Each row is a point on a landscape with many peaks, with its height.
From any point a climber steps to the highest of the 5 points nearest to it. It stops when none of these is higher. Distance is the straight distance between rows; heights are no part of it.
pofar: [ -6 -43  12  25  -2  -7 -17  20]  (h 427)
Zep: [-20 -56  26  21  10 -20 -18  37]  (h 687)
fiko: [-30 -37  16   8 -11 -24 -30  11]  (h 810)
pogit: [ 20  28 -12 -12   6  28  23 -26]  (h 557)
Lifi: [  6  11 -10   5 -12  11  -4 -16]  (h 409)
Bir: [  0 -60  32  22  20 -24  -9  66]  (h 485)
Zamik: [ 38  61 -25 -18   4  36  44  -1]  (h 665)
Sikob: [ 26  91 -43 -18 -19   2  30   4]  (h 549)
Fufip: [ 20  -9  -2  21 -10  32   2   3]  (h 327)
vovi: [ -6  51 -19 -36   2 -20   8 -37]  (h 666)
puzu: [ 15  39 -22 -13  -6  11  14 -25]  (h 438)
Lole: [-26 -59  34   1  22 -17 -18  14]  (h 756)
lele: [ 17  36 -11 -32  27  19  31 -35]  (h 550)
gar: [-12 -43  20   9  16   8 -10  -5]  (h 802)
Lor: [ 23  77 -38 -25  -3  -2  22  -8]  (h 647)
Musi: [-12 -29   8  25 -13 -11 -23  16]  (h 878)
Modu: [ 18  81 -35 -37  13  -1  37  -5]  (h 648)
fuf: [  8 -41  17  33   7  11  -5  24]  (h 411)
gurak: [ 39  63 -32 -17  -6  38  41   3]  (h 637)
teg: [-39 -30  16  -3  -6 -25 -30  -1]  (h 788)
sef: [-42 -55  30   0   6 -36 -23  21]  (h 682)
zoke: [ 25  71 -27 -27  14  15  38  -9]  (h 821)
Napur: [ -8  -2  -3  -3 -11   0 -11 -23]  (h 765)
Buve: [-16 -42  13  23  -2 -13 -21  22]  (h 535)
reb: [-33 -44  25  11  -3 -29 -26  29]  (h 693)
Tegi: [-28 -16   0  10 -21 -23 -32  -5]  (h 669)
Zun: [  2  19 -17   5 -31   2 -12 -11]  (h 351)
pir: [-21 -46  24   0  13  -2 -17   0]  (h 831)
puvo: [ -4 -51  20  32   2 -23 -17  52]  (h 390)
muda: [-17 -43  13  32 -20 -42 -29  52]  (h 294)
tov: [ 22  14  -4 -11  14  34  22 -26]  (h 658)
num: [-14 -27   5  22 -21 -17 -26  18]  (h 650)
Vete: [ -5   7  -1 -16   5  -1  -2 -35]  (h 830)
pani: [ 11 -22   8   8  11  29   7 -15]  (h 678)
meluf: [-21 -32  12  14  -8 -10 -23   3]  (h 761)
Tibu: [  6  11  -5  -8   2  14   2 -28]  (h 721)
potu: [-10 -53  23  18  11  -6  -9  31]  (h 674)
gamo: [ 30  33 -11 -16  11  47  34 -17]  (h 514)
dop: [-18   6  -1 -14  -7 -13 -10 -30]  (h 895)
Zam: [ -2 -19  14   0  13  18   4 -24]  (h 772)
Retuv: [-18 -68  36   6  28 -31 -11  49]  (h 412)
tuze: [  9  -1   3  -6   6  24   9 -28]  (h 749)
fona: [ 18  17 -16  16 -23  22   1  -6]  (h 907)
balo: [-22  -2   1 -11 -17 -20 -24 -21]  (h 799)
Gek: [ 33  64 -27 -12  -6  24  28  -8]  (h 613)
mugil: [ 12  56 -22 -28   5   2  21 -23]  (h 526)
Dimem: [ -9  30 -12 -14 -13 -15  -7 -30]  (h 786)
diti: [-10 -50  21  27  -1 -35 -19  57]  (h 225)
tad: [ 12 -14   6  17   2  31   4  -6]  (h 812)
nesa: [ 28  32  -5 -26  30  31  38 -32]  (h 570)
retin: [ 24  32 -11  -4  -8  31  20 -16]  (h 368)
sirun: [ 17  65 -20 -35  24   7  41 -20]  (h 639)
fava: [-16 -56  22  12  17  -9 -14  18]  (h 767)
Vosa: [ -1  35 -11 -30   6  -6  13 -38]  (h 662)
gusa: [  4  79 -31 -45  15 -28  25 -17]  (h 527)
tevu: [ 21   5 -10  19 -15  29   6  -6]  (h 201)
Siz: [-23 -48  21  20   0 -33 -22  41]  (h 531)
mipi: [-53 -25  19  -9 -15 -35 -36  -8]  (h 668)
ribu: [ 22  48 -28   0 -26  18  16  -7]  (h 477)
tid: [  4 -17   4  25 -11  14 -10   8]  (h 24)
Radi: [-26 -21  12  -5  -1 -16 -21 -21]  (h 815)
kiru: [ 33  88 -37 -23  -6  12  39  11]  (h 575)
gefe: [ 12  63 -23 -39  21  -7  34 -25]  (h 508)
Gup: [  0 -42  15  22  11  12  -8  10]  (h 632)
zokep: [  6 -54  24  37   8 -13  -7  56]  (h 893)
repi: [ -8 -17   7 -10  14  10  -1 -33]  (h 793)
vutik: [ 42  34 -15   0  -5  57  33  -8]  (h 552)
tufe: [  6  24 -18   8 -35   4 -14  -8]  (h 360)
zuke: [-11 -51  31  27   3 -42 -19  65]  (h 247)
gegom: [-17 -13   0  23 -28 -16 -29   6]  (h 605)
kem: [-25 -35  16   1   7 -11 -21  -4]  (h 871)

Two climbers start at each pair of points below. Name the first point that both come to, or write none.
repi, puzu | Vete
gamo, Vosa | Vete
lele, gusa | dop
nesa, vovi | dop
Lole, fuf | pir

Call two points neighbours if one is among the 5 nearest of the other. Go from one point of each pair to the other, from neighbour to neighbour, staying as high as possible. Name the lowest point that can't be avoided.
zoke, Musi | nesa
fona, dop | ribu
Musi, kem | meluf
tad, kem | Zam
kem, dop | Radi
